Points on a hilly landscape, in no order, each with its height.
A climber steps from a point to the highest of its 5 nearest points, and stops where none of them is higher. Distance is the straight distance between rows; heights are no part of it.
j_219: [109 106 145 135  93 132 198 117 138 170 123 108 127 127  97 111 150 120
 122 126 155]  h=16.4
j_819: [140 120 100  72 119 157  84 167 110  75  83 114 139 131 174 112 139 110
 144 139 136]  h=71.2
j_786: [ 76 116 128 106  53 124 205 103 130 148 119 126 128 120 105 123 150 112
 115 123 150]  h=23.8
j_947: [134 111 116 205 141 100 179 109 164 182 160 118 139 107  80 119 105 112
 119 158  85]  h=32.8
j_301: [153 148 137  50 174 165  69 126 119  94  61 126 151 139 183 156 110 115
 191 154 126]  h=56.5
j_397: [133 119 108 118 100 155 136 107 129  85 187 126 137  83 109  95 151 131
  54  78 150]  h=60.6
j_796: [162 154 161 140 160 112  82 161 111 124 103 125 135 137 116 134 122 167
 135 108  98]  h=56.2
j_966: [156 130 109 154 104 123 144 105 115 146 183 142 136 111 110 124 116 158
 132 134 120]  h=63.9
j_647: [103 120 143 124 196 171  36 170 104 107  56 137 116 177 139 127  85 148
 159 176 100]  h=66.0
j_14: [101  92 137  14 179 162  87 137 149  79  98 129 107 132 168 189 130 131
 210 129 153]  h=63.6
j_156: [123 149 166 134 173 126 116 157 109 137  88 146 117 163  89 167 119 153
 138 171 125]  h=72.2
j_918: [161 148  95 174  89 128 138  88 111 150 188 151 172  61 105  82 135 131
  76  97 113]  h=79.5
j_109: [ 92 106  86 174  69  96 206  83 134 196 145  91 158  62 116 109 132 129
  85 103 132]  h=20.8
j_147: [190 128 120 236  87 100 154  85 106 179 189 150 159  66  93  72 139 123
  95 143 117]  h=19.9
j_114: [136 113 109  77 119 141  98 140 134  67 114 116 119 138 158 138 133  86
 136 135 155]  h=70.5
j_952: [105  90 137 100  96 103 144 121 157 141 137 122 112 166 143 136 139 109
 131 129 160]  h=55.6
j_327: [113 120 145  83 134 121  97 165 113  78  91 138 136 129 171 166 142 108
 147 159 138]  h=67.8
j_580: [119 100 120  28 166 146  83 127 114  83  79 133 138 123 173 164 117 121
 201 153 125]  h=64.6
j_402: [146 109 126  89 110 143 142 108 133  74 175 131 127 117 124  87 140 139
  96  88 150]  h=59.5
j_545: [116 138 143 133 152 108 125 179 147 112 113 144 113 138 135 154 149 130
 130 150 140]  h=58.2
j_687: [144 152 113 129 126 118  98 159 122 101 111 101 135 140 144 124 116 150
 118 119 131]  h=60.8
j_19: [160 116  94  82 105 160 105 134 128  58 122  97 124 143 152 111 108 118
 115 123 150]  h=67.5
j_645: [172 141 114 125  95 151  76 133  92 127 171  97 143 138 106  95 110 152
 113  98 130]  h=59.9
j_154: [106 110 155  96 130 104 113 173 118 101  92 144 131 132 170 171 125 106
 159 148 142]  h=65.8
j_338: [136 148 167 140 163 129 136 159 119 130 116 131 113 142 117 145 123 137
 127 158 134]  h=64.0
j_682: [121 135 144  96 145 128 101 147 108  88  76 132 140 137 155 146 123 129
 158 150 147]  h=68.2
j_321: [ 59 102 165  51 184  96 154 155 135 109  65 117 122 173 172 183  95 115
 200 142 139]  h=62.4
j_944: [ 82 130 161 127 187 164 102 180  99 113  74 137 129 187 100 181  76 140
 150 200  97]  h=67.6
j_280: [131 120 132 155 113 114 176 100 155 170 165 116 103 139 125 126 152 124
 131 138 139]  h=21.9
j_805: [113 114  70 149  66 139 184  47 175 162 171  99 126  91 108  91 156 129
  64  78 136]  h=59.4
j_806: [184 158  95 210 101 109 156  97 134 182 179 149 137 100  96  99 120 147
 138 138 105]  h=52.5
j_459: [133 170 158  78 172 150  60 133 102  92  63 144 128 181 174 136  92 144
 187 151 123]  h=55.3
j_35: [130 133 126 156 127 110 164 122 144 170 165 126  96 122 102 122 139 129
 140 139 105]  h=24.3
j_673: [106 121 142 170 151 111 157 145 145 149 116 136 108 149 112 136 149 102
 148 116 106]  h=42.3
j_351: [113 119  89 132  80 153 169  64 183 117 189 108 103 110 132  91 161 115
  63  67 137]  h=62.1
j_247: [151 127 131 113 124 138 106 159 113  81  96 105 141 135 154 122 129 132
 141 121 132]  h=62.5
j_194: [146 160 157 150 159 119  45 131  88 123 119 112 130 124 157 119 133 134
 116  85  99]  h=63.5
j_127: [123 101 120 139  82 137 153 105 138 142 173 130 109 100 127 122 162 131
  94  95 152]  h=50.4
j_421: [110 160 146 126 196 148  75 153 105 108  67 134 124 191 121 156  68 160
 149 174 116]  h=66.4
j_547: [163 129 111 162  84 130 127 101  99 162 195 139 154  71 113 104 144 155
 105 120 130]  h=74.4
j_164: [141 144 132  71 162 160  69 131 117  92  61 134 141 150 184 136  99 139
 200 162 117]  h=61.1
j_702: [ 94 114 174  90 164 120 130 157 135  88  79 140 131 156 166 161 122 107
 170 174 135]  h=63.7
j_691: [161 148  97 142 105 129 107 152 123 121 148 114 125 142 111 121 136 152
 115 111 114]  h=61.5
j_690: [122 131 103 162  90 141 148  85 126 150 157 120 108  71 128 102 165 122
  82  85 147]  h=55.1
j_405: [147 139 158 132 147 132  65 161  84 115  87 112 142 144 147 122 114 142
 125  98 131]  h=58.4
j_787: [ 92 110  87 184  61  99 188  80 135 190 166 105 119  80 130  94 144 140
  87 102 125]  h=34.7
j_959: [ 86 107 100 135  78 135 182  55 149 142 147 108 105 100 125 102 148 127
  71  83 142]  h=58.3
j_54: [125 106 140 112  87 117 142 124 142 155 130 136  92 154 146 146 137 127
 138 125 178]  h=47.7
j_201: [136 144 124 168 157 118 141 169 154 165 127 132 122 117  87 123 132 151
 122 133  89]  h=38.4
j_725: [148 156 167  99 168 143  42 151  98  92  75 120 130 143 168 117  98 116
 172 126 117]  h=44.9
j_419: [113 100 122 200  86  76 204  69 129 194 158 107 151  91 103  99 143 111
 101 113 107]  h=8.2
j_852: [123 153 125 146 118 103 157 137 140 149 146 120  76 131 122 130 144 143
 134 122 139]  h=31.2
j_724: [130 153 147  96 205 161  24 146 101  96  68 145 100 170 190 108  83 139
 181 142 106]  h=53.2
j_496: [148 122 119 194  87 114 153  83 134 174 176 129 152  52  99 100 134 140
 112 134 119]  h=43.7
j_650: [153 145 105  94  97 156 118 103 115 119 156 121 115 111 127 115 156 141
 107 119 149]  h=61.8
j_505: [136  99 139 192 119  92 200  94 134 191 178  92 137  75  90  98 143 121
 137 128 106]  h=25.2
j_63: [100 117 121 116 123 100 131 163 157 146 114 126 105 173 156 143 147  99
 139 148 145]  h=52.4
j_630: [150 122 112 155  98 113 159  95 105 160 193 121 130  70 118 115 142 149
 117 113 120]  h=78.8
j_893: [163 149 156 118 177 139  56 129  95 108  66 105 106 162 151 136  93 152
 157 148 110]  h=56.7
j_721: [121 131 161  71 169 125 104 150 117  95  89 149 134 146 169 169 103 117
 187 180 135]  h=65.2
j_683: [126 144 137 128 153 128 124 161 127 109  98 164 115 135 145 154 148 113
 140 136 140]  h=59.6
j_753: [136 154 161 116 190 143  84 142 118 103  45 119 125 168 124 127 103 155
 128 167 117]  h=64.3
j_917: [135 135 103 177 133 134 160 140 138 170 155 121 104 112  88 119 142 150
 134 144 114]  h=36.5
j_171: [ 97 110 138 110  73 110 195 112 139 163 130 122 121 158 118 146 158 111
 137 119 168]  h=29.4
j_949: [ 99 124 165 137 152 117 131 158 143 137 100 131 103 166 149 148 145 110
 135 138 148]  h=58.6
j_74: [134 158 168 135 169 121 107 149 104 124  94 136 121 145 102 134 110 178
 126 151 111]  h=66.9
j_416: [163 149  93 112  94 158  89 128 112 111 142 107 129 140 136  92 112 138
 122 117 118]  h=60.2
j_733: [151 136 109  95  97 138 119 146 119 102 134 108 113 140 136 126 121 125
 122 129 159]  h=62.6
j_882: [152 124  91 187 127 120 165 111 144 158 157 128 126 114  65 123 101 139
 130 154  80]  h=39.8
j_697: [144 153 105 127 122 119 116 178 106  94 124 126 104 129 137 139 151 119
 122 127 145]  h=57.4
j_225: [116 119 105  98 112 136 118 137 140  99 131 127 112 156 167 139 142 118
 138 142 152]  h=64.5
j_472: [175 154  92 211  76 145 114  81  97 158 176 120 190  62 103  54 132 114
  92 111 118]  h=72.5
j_38: [123 146 146 173 139 114 157 145 148 141 125 129  98 118 107 134 143 127
 133 134  96]  h=29.8
j_103: [137 108 143   8 157 179  67 142 134  56  72 138 142 125 160 168 134 114
 216 142 138]  h=69.6
j_484: [ 89 110  92 157  49 125 218  78 147 169 132 117 133  81 121 104 153 121
  81  96 134]  h=46.8
j_976: [135 118 128 103 113 145 122 103 127 104 159 132 117 117 122  95 147 130
  90 101 156]  h=56.9
j_937: [157 138 176 107 155 128  67 148  84 108  86 110 136 155 148 117 129 160
 151 141 120]  h=57.9
j_439: [103 137 166 165 150 108 158 168 157 130 104 150 113 154 121 158 145 104
 122 145 120]  h=52.0
j_72: [115  90 109 199  75 104 194  93 142 167 178 112 129  51 118  99 140 119
  79 125 125]  h=37.0
j_207: [148 136  92 140  87 159 109  92  98 135 172 133 173  96  90  84 125 136
  82  70 128]  h=74.1
j_664: [124  96 125  80 139 135  95 162 110  70  79 134 127 118 183 168 134  98
 161 152 142]  h=67.3
j_896: [134 128 137 118  80 136 151  93 141 116 171 124 108 119 124 109 152 126
  95 100 144]  h=53.8
j_588: [ 73  81 149  49 150 103 129 159 144 121  63 117 130 157 178 197 126 103
 185 118 135]  h=55.9
j_990: [162 142 101 147 100 151 129 108 102 156 163 125 148 112 110 102 128 153
 122 105 138]  h=72.4
j_85: [168 143  81 197 133 119 141 118 135 159 154 137 123  99 103 105 138 161
 128 130  75]  h=49.8
j_964: [116 137  79 150  83 159 165  67 159 129 208 107 117  63 130  94 163 136
  39  66 122]  h=69.4
j_926: [ 81 118 115 106 107  93 169 170 157 141  72 131 132 174 167 152 134  91
 151 129 147]  h=47.3
j_100: [133 139  91 128  85 151 129  93 121 111 192 116 162  74  97  89 144 129
  73  55 127]  h=74.2
j_347: [123 141 146 167 173 130 142 159 134 150 119 141 131 118  71 148 133 141
 116 155 105]  h=49.7
j_939: [142 144  71 133  86 152 146  71 158 116 201 117 161  61 104  86 138 145
  36  62 114]  h=67.9
j_857: [171 177 104 148 113 121  86 137 119 159 161 125 138 125 122 109 137 156
 134 104 101]  h=69.5
j_528: [ 65 101 147  96 201 144 109 170 139 111  72 156 115 204 125 173  70  97
 169 215 117]  h=66.2
j_623: [ 80 106 141  89 136  96 153 150 130 125  80 137 133 169 157 166 128 102
 163 128 140]  h=59.2
j_210: [ 97 124 140  88 197 133 101 161 133 102  65 149 125 179 140 166  72 134
 188 201 124]  h=66.5
j_450: [158 133 109 138  83 138 138 102 105 147 193 125 139 101 114 116 153 150
 114  99 117]  h=69.1
j_864: [158 118 120 140 107 126 147 112 126 133 175 134 121 126 106  96 153 150
 119 134 121]  h=54.2
j_137: [104 120 131 185 150 126 164 139 139 171 118 125  86 122  97 142 143 127
 132 154  85]  h=35.5
j_933: [163 156 106 150 140 116  53 145  89 129 138 112 128 120 155  97 107 132
 122  87  98]  h=70.1
j_13: [122 134 168 166 185 116 149 164 137 139 115 147 122 148  81 165 130 143
 127 147  99]  h=62.3
j_174: [172 155 100 193  91 120  92  89  91 167 188 123 195 100 111  64 122 134
  93 105 114]  h=74.9
j_833: [119  96 125  89  82 119 136 102 161 132 141 133 103 160 144 134 132 104
 125 125 163]  h=83.2
j_211: [ 94 141 174 109 191 133 106 141 140  88  77 133 123 180 130 161  66 133
 147 185 109]  h=66.3
j_874: [112 105 114 147  68 147 171  92 141 164 164 127 106  98 129 112 161 131
  83  73 154]  h=51.3
j_868: [108 110 139 156  87 106 205  97 114 207 138 102 122 106 107 121 149 136
 141 128 120]  h=4.1
j_569: [105 133 161 111 191 115 130 162 133 102 112 159 129 172 125 164 106 126
 150 171 127]  h=65.6
j_818: [ 95 105 113 115 109 103 122 130 151 112  96 118 107 167 159 152 134 100
 133 134 151]  h=43.0
j_377: [142 109 101  82 114 143 101 141 126  52 129 121 120 138 157 115 137 105
 130 121 161]  h=69.8
j_222: [170 149  72 185  62 149 136  80  98 145 180 141 182  64 114  99 137 125
  76 100 115]  h=77.8
j_643: [135 124 129 152  99 119 156 116 128 160 178 120  99 112 104 116 152 141
 138 129 134]  h=38.1
j_252: [189 165 100 182 103 132  97  98  93 180 182 127 168 107 115  72 124 147
 119 116 107]  h=72.8
j_862: [154 157 164 133 171 122  55 152  96 108  99 110 145 151 127 127 117 165
 132 115  92]  h=54.9
j_594: [104 137 186 125 183 158 131 162 110 154 107 130 119 177  96 172 101 122
 142 181 116]  h=65.0
j_582: [116 118 123 166 111  89 206 105 136 190 136 113 101 142  99 111 141 131
 140 142 118]  h=14.9
j_750: [184 140 111 103  94 149 117 110 104  98 165 109 141 128 118  89 135 136
 104  97 147]  h=63.2
j_764: [130 108 115  37 148 164  50 150 114  49  74 126 150 118 168 150 135  99
 173 122 137]  h=73.2
j_133: [158 140  86  93 104 144 108 121 125  96 135  85 113 139 119 102 116 143
 101 114 156]  h=63.4
j_189: [ 81 125 196 150 173 112 149 161 137 144  97 148 119 150 114 167 127 111
 153 141 112]  h=59.0
j_815: [147 133  81 174  88 158 144  98 118 126 195 135 160  65  97  76 139 123
  59  70 115]  h=85.0
j_460: [124 124 161 126 187 128 108 142 129 114  82 158 134 173 143 156 101 131
 156 186 116]  h=65.4
j_808: [141 150 140 157 150 118 141 171 137 128 115 165 106 127 134 146 135 123
 114 133 116]  h=47.0
j_520: [144 145 102 178 136 123 118 154 130 148 142 131 123 121 109 130 130 159
 121 131 105]  h=51.9
j_540: [123 105 114 130 119 129 143 130 146 126 139 139 100 160 155 142 124 107
 139 134 161]  h=50.3
j_138: [138 134 140  35 182 145  90 148 125  86  67 149 127 144 180 175  98 130
 212 148 145]  h=59.8
j_516: [158  82 132 241 122  77 198  96 131 187 177 109 147  79 102  86 130 104
  91 169 105]  h=16.7
j_627: [154 139  75 148  79 150 128  79 127 126 199 122 179  80 105  82 137 118
  49  72 118]  h=78.2
j_886: [ 97 112 107 167  75 111 178  85 118 185 155 118 133  72 121  97 161 122
  97  90 132]  h=32.4
j_336: [108 124 118 107  81 117 179 130 158 154 112 121 119 173 136 141 122  99
 138 116 165]  h=36.6
j_432: [139 141 145  77 141 143  81 157 116  91  65 137 141 154 171 146 126 127
 180 158 148]  h=67.7
j_150: [131 102 104  67  96 128 112 104 162  94 163 115 124 136 151 117 126  99
 130 121 174]  h=60.3
j_754: [147 115 143  31 162 165  60 120 120  73  68 149 147 151 165 157 127 110
 188 123 139]  h=68.8
j_298: [153 141 120 127 125 128  94 159 110 104  99 112 130 125 142 114 135 152
 128 117 144]  h=61.6
j_46: [138 142 105 144 100 116 129 146 148 142 143 120  96 128 132 135 133 144
 129 136 122]  h=46.6
j_25: [194 159 104 185 117 113 129  90 134 177 167 127 145 113  96  90 119 141
 133 136  95]  h=62.9
j_316: [153 150 164 120 155 121  90 159  97 101  77 136 139 151 130 126 128 149
 133 139 120]  h=61.2
j_92: [132 115 135 217 124  95 180  91 148 194 178 127 147  89  75  94 112 118
 105 168  79]  h=28.0
j_613: [118 141 140 122 206 146  89 162 114 107  61 146 112 189 120 146  71 147
 154 183 109]  h=66.6
j_39: [ 73  91 159  39 173 110 123 141 136 109  58 117 114 168 177 205 108 114
 207 137 145]  h=60.9
j_694: [117 139 165  85 188 133 110 158 121 105  72 155 128 164 148 148  79 162
 168 171 131]  h=65.9
j_429: [136 132 120 137 113 150 131 144 136 116 159 124 105 139 138 116 142 141
 117 136 149]  h=53.7
j_66: [136 155 163 135 172 107 118 153 124 117  89 120 136 161 117 148 121 150
 131 144 120]  h=64.7
j_212: [125 108 129 107  86 145 141 100 127 110 187 112 117 106 111 105 148 132
  81  89 152]  h=58.1
j_666: [ 71 113 165 123 151 104 149 152 146 141  76 135 124 155 146 180 117  83
 141 128 138]  h=62.0
j_6: [153 132 112 107 106 152  81 150 128  86 124 111 126 138 137 127 113 121
 120 137 145]  h=64.8
j_765: [143 158 175 141 179 133  82 152 114 112  80 129 132 156 125 137 109 168
 141 147 117]  h=61.7
j_261: [ 84  83 156  82 141 101 126 163 128 102  82 118 125 142 164 191 127  83
 181 129 144]  h=59.1
j_898: [158 137 117 146 114 132  52 154 101 109 116 102 124 138 131 113 133 153
 123 107 130]  h=64.9
j_267: [114 139 191 160 176 125 119 147 112 136 116 139 138 150  83 160 116 158
 134 163  99]  h=80.4
j_930: [141 137 145 158 184 127 120 161 133 152 115 137 139 139  73 153 126 149
 112 144  93]  h=51.5
j_907: [100 130 171 133 172  98 129 158 137 125 112 145 118 161 139 166 134 110
 157 149 133]  h=63.0
j_444: [106  91 146  96  72 118 167  87 140 135 131 152 101 139 135 118 165 108
  88 106 168]  h=55.5
j_605: [123 155 141 100 196 147  79 146  98 112  49 126 131 163 161 124  74 155
 155 159 118]  h=64.4
j_358: [145 130 101  63 108 149 124 119 126  91 158 134 122 131 134 101 149 133
 105 126 164]  h=57.1
j_544: [108 151 199 142 194 140 154 155 133 140 125 154 120 150  90 162 119 128
 144 171 103]  h=67.1
j_362: [156 128 123 120 112 146  52 160  95  80  85 119 152 146 158 125 128 118
 126  99 134]  h=61.9
j_256: [ 97 114  83 162  87 125 177  72 145 152 184 123 116  66 120 110 150 111
  65  86 123]  h=55.0
j_124: [115 126 110 120 103 151 154  96 167 111 170 135 114  93 138  94 169 125
  57  60 159]  h=67.4
j_742: [111 142 184 127 212 138 127 157 142 112  99 150 124 167 105 165  92 134
 132 195 127]  h=67.0
j_202: [169 107 129 190 108  82 185 103 127 190 184 129 146  76 101 114 135 136
 107 138 110]  h=38.8
j_562: [141 160 156 115 166 144 100 143 107  91  75 127 143 160 148 130 108 155
 151 163 128]  h=65.3
j_817: [124 141 163 100 190 120 122 161 115 102  76 141 145 156 150 158 104 138
 171 167 121]  h=65.1
j_112: [ 97 110 153  54 174  95 111 126 141 106  61 131 107 152 172 183  96  97
 186 163 125]  h=64.2
j_943: [127 143 145  86 201 151  51 148 106 116  51 143 126 161 170 143  82 142
 180 164 122]  h=61.3
j_884: [ 97 125 167 164 156 122 155 164 132 171 120 136 116 135  87 153 133 115
 110 148  93]  h=47.2
j_245: [120 111  87 125  86 139 168  64 177 129 179 131 114  93 126  96 152 120
  64  68 135]  h=62.2
j_648: [148 162  98 187 155 122 120 149 151 161 138 130 136 110  89 118 130 169
 115 144  94]  h=43.1
j_299: [182 165 107 135  90 141 101  81  95 151 181 128 158 107 103 106 145 148
 100  96 108]  h=75.0
j_312: [107 134 133 139 139 102 154 153 156 142 106 127  93 152 143 156 143 104
 143 133 136]  h=47.9
j_534: [155 140  96 132  75 139 103  91 115 113 186 128 187  98  99  92 131 136
  78  69 131]  h=72.1
j_599: [127 122 130  70 148 131  69 155 106  74  66 148 145 121 170 146 115 112
 177 147 151]  h=70.2
j_196: [123  99 104  73 118 135 113 134 151  84 124 117 100 147 171 130 129  96
 123 115 157]  h=67.2
j_307: [134 105 138 124  79 136 167 104 142 166 166 128  99 129 136 127 143 124
 115 111 164]  h=38.7
j_479: [ 93 109 166  67 199 116 135 147 150  99  86 128 125 174 157 183  97  96
 179 177 120]  h=65.5
j_214: [ 85 130 190 117 185 112 120 145 149 122  90 164 110 186 148 170 110 102
 169 173 117]  h=63.1
j_802: [152 156  94 161 112 135  74 131  97 150 160 106 153 127 133  94 113 151
 134  94  85]  h=72.3
j_452: [128 114 131 187 144 100 180 108 149 200 132 102 103 121  96 119 136 122
 128 141 106]  h=26.4
j_409: [109 113 117 130  81 147 150  99 133 125 183 131 111  82 125 112 155 126
  68  81 133]  h=58.5
j_519: [ 92 116 103 147  49 119 238  91 131 169 114 114 127  98 112 118 154 120
 110  98 142]  h=31.3
j_679: [149 164 145 159 156 106 111 167 110 127 107 134 149 124 109 136 127 149
 136 125 111]  h=49.6
j_996: [132 126 162 119 170 113 127 181 121 103  87 154 120 149 125 145 130 134
 142 163 131]  h=62.8
j_24: [145 168  78 122 109 152 155  72 166  99 189 102 140  73 111  77 145 126
  54  49 128]  h=58.9
j_658: [110  99 145  60 169 131 105 146 128  87  81 155 142 131 171 184 110 136
 175 164 147]  h=63.3
j_752: [133 122 126  89 123 137 138 107 151  85 177 125 119  99 125  76 157 130
  63  44 152]  h=65.7
j_142: [ 98 133 141 132 127  94 184 134 152 165 101 113 109 176 131 131 155 102
 141 130 138]  h=46.7
j_876: [ 88 111 183 103 170 120 143 162 153 114  87 149 139 175 153 166  82  81
 175 141 131]  h=63.8
j_533: [129 132  85 155  77 148 153  83 148 110 197 124 137  42 115 102 148 120
  75  78 123]  h=77.0
j_641: [103 124 135 114 143 113 128 171 135 117  91 134 104 144 163 151 130 100
 145 136 160]  h=60.7
j_422: [113 102 127 105 126 125 116 141 147  89 104 126 126 145 181 160 113  93
 149 134 147]  h=59.7
j_36: [128 118  89 181  79 140 160  94 117 157 191 126 136  68 121  95 153 137
 100  96 117]  h=60.0
j_908: [135 127 133 124 100 117 148 135 120 141 154 120  92 137 141 124 149 147
 115 135 157]  h=39.6
j_412: [106 123 144  61 200 134 123 141 125  90  75 146 107 161 150 170  91 116
 204 185 131]  h=66.1
j_268: [168 164 105 163 104 141  82 108 106 163 181 126 174 132 114  90 123 147
 110  89 114]  h=73.9
j_640: [ 91 144 186 160 193 146 133 158 124 170 116 143 119 134  80 166 112 148
 137 170 107]  h=68.6
j_165: [ 85 143 138 115 203 156  93 186 128  87  58 140 125 186 107 172  72 116
 154 203 114]  h=66.7
j_877: [ 86  87 119 100 117  97 136 151 153 126  73 140 117 162 148 169 131  94
 165 140 150]  h=47.4
j_357: [126 106 112  45 130 149  71 128 136  65  67 127 139 107 158 134 130  93
 172 127 128]  h=73.7
j_904: [164 102 134 214 123  89 175  86 120 193 191 136 160  69  95  97 136 119
 105 149  99]  h=29.0
j_306: [110 110 129 108  91 145 157  87 137 100 160 138 125 101 126  86 154 122
  66  71 147]  h=62.7
j_936: [163 118 122  85 100 165 126 111 121  84 159 124 133 121 115 101 135 139
  91 102 149]  h=59.3
j_477: [124 147 124 130 123 114 136 168 122 121 139 129  92 141 137 139 144 131
 134 134 149]  h=50.2
j_94: [162 158  83 180  71 146  90  96 113 169 204 118 184  70 112  67 138 124
  69  86 118]  h=71.7
j_372: [106 103 126 147  82 137 186  94 125 189 146 122 106 112 124 106 144 122
 112 112 153]  h=29.7
j_797: [159 153  89 149 122 130  86 136 101 134 118  98 121 126 132 105 117 155
 119 102 105]  h=68.9
j_253: [107 118 122 154  81 132 163  83 118 169 175 124 114  98 119 116 147 150
 115 108 150]  h=48.9
j_614: [137  84  88  74 116 138  84 146 157  63 111 126 129 145 152 140 137  93
 137 125 143]  h=72.6
j_424: [142 152 109 158 134 122 101 173 110 131 136 107 141 139 106 125 137 147
 124 112 105]  h=60.5
j_638: [130 159 103 125  95 142 150 108 168  90 201 128 118  85 115  74 159 118
  70  49 150]  h=79.2
j_558: [155 141  77 201  75 121 141  93 102 166 177 141 184  60  96  79 126 126
  90 105 130]  h=73.5
j_435: [ 67 102 167  76 146  77 161 163 147 120  47 141 145 175 155 193 104  99
 172 127 137]  h=60.4
j_906: [164 140 111 172  83 152 113  89 101 166 185 140 175 100 102  83 138 150
  86  93 110]  h=76.6
j_197: [127 101 112 173  90  98 180  96 114 174 186 128 135  66 110 113 136 136
 110 118 124]  h=55.2
j_140: [131 103 108  44 146 152  74 126 136  45  99 137 142 135 158 141 136 104
 169 133 157]  h=75.5
j_979: [ 84 112 138 131 142  94 161 158 172 160 100 139 112 159 135 164 143  93
 137 136 161]  h=56.6
j_308: [ 98 145 178 136 188 135 135 164 118 123  84 142 109 184 100 159  92 143
 134 192 106]  h=69.0
j_999: [166 152  93 152  74 149  96  85 109 150 185 134 190  84 106  87 128 144
  82  55 122]  h=74.7
j_434: [101  86 133  42 142 116  96 136 133  76  87 136 123 139 173 185 131  90
 178 133 116]  h=60.1
j_242: [ 92 113 179  76 178  82 129 137 149 125  66 133 124 192 146 175  94 111
 183 147 132]  h=64.1
j_278: [111 112 168 198 179 121 145 168 138 175 137 138 121 107  52 167 120 139
 133 155  87]  h=39.7
j_340: [141 128 115 122  79 127 155 103 127 138 181 123 134  99 104 110 143 149
  92  95 136]  h=61.4
j_846: [ 84 141 163 111 197 148 115 155 132 124 109 153 125 197 112 170  79 119
 158 192 121]  h=66.8
j_391: [134 132 119 158  79 130 174  97 115 157 186 133 132  73 115 113 141 136
 107  97 135]  h=61.0
j_206: [158 129 101 178 130 113 163 111 148 149 178 123 132 100  99 107 135 142
 143 140 106]  h=51.7
j_153: [161 142 111 105  87 134 126 108 107 138 180 108 138 115 111 116 139 149
 119 117 134]  h=68.7
j_792: [138 143  99 169 151 100 165 129 171 181 129 125  88 120 104 119 127 129
 143 149 112]  h=24.4
j_73: [151 103 131 183 113  97 179  90 120 173 181 135 131 101 106 104 127 121
 122 148 110]  h=30.4
j_951: [134 115 126 102  96 156 130 115 141 117 168 141 106 158 141 109 145 124
 116 121 151]  h=58.7

For each start below, name the point where the climber stops.
j_316 -> j_140
j_35 -> j_630
j_792 -> j_815
j_648 -> j_815
j_908 -> j_140
j_194 -> j_815
j_724 -> j_267
j_261 -> j_140
j_697 -> j_140
j_372 -> j_638
j_996 -> j_267
j_459 -> j_267
j_949 -> j_267
j_201 -> j_815

Call two points neighbours if one is among the 5 nearest of the other. Go from one point of each pair to the other, from neighbour to neighbour, staying as high as possible. Name the lowest point that can't be avoided.
j_833, j_140 -> j_150
j_630, j_815 -> j_547
j_267, j_815 -> j_750
j_267, j_140 -> j_721

For each start below, name every point that the climber comes to, in order.
j_519 -> j_484 j_959 j_245 j_124 j_638
j_38 -> j_808 j_338 j_156 j_267
j_976 -> j_650 j_153 j_990 j_299 j_906 j_918 j_815
j_109 -> j_484 j_959 j_245 j_124 j_638
j_818 -> j_225 j_114 j_614 j_140
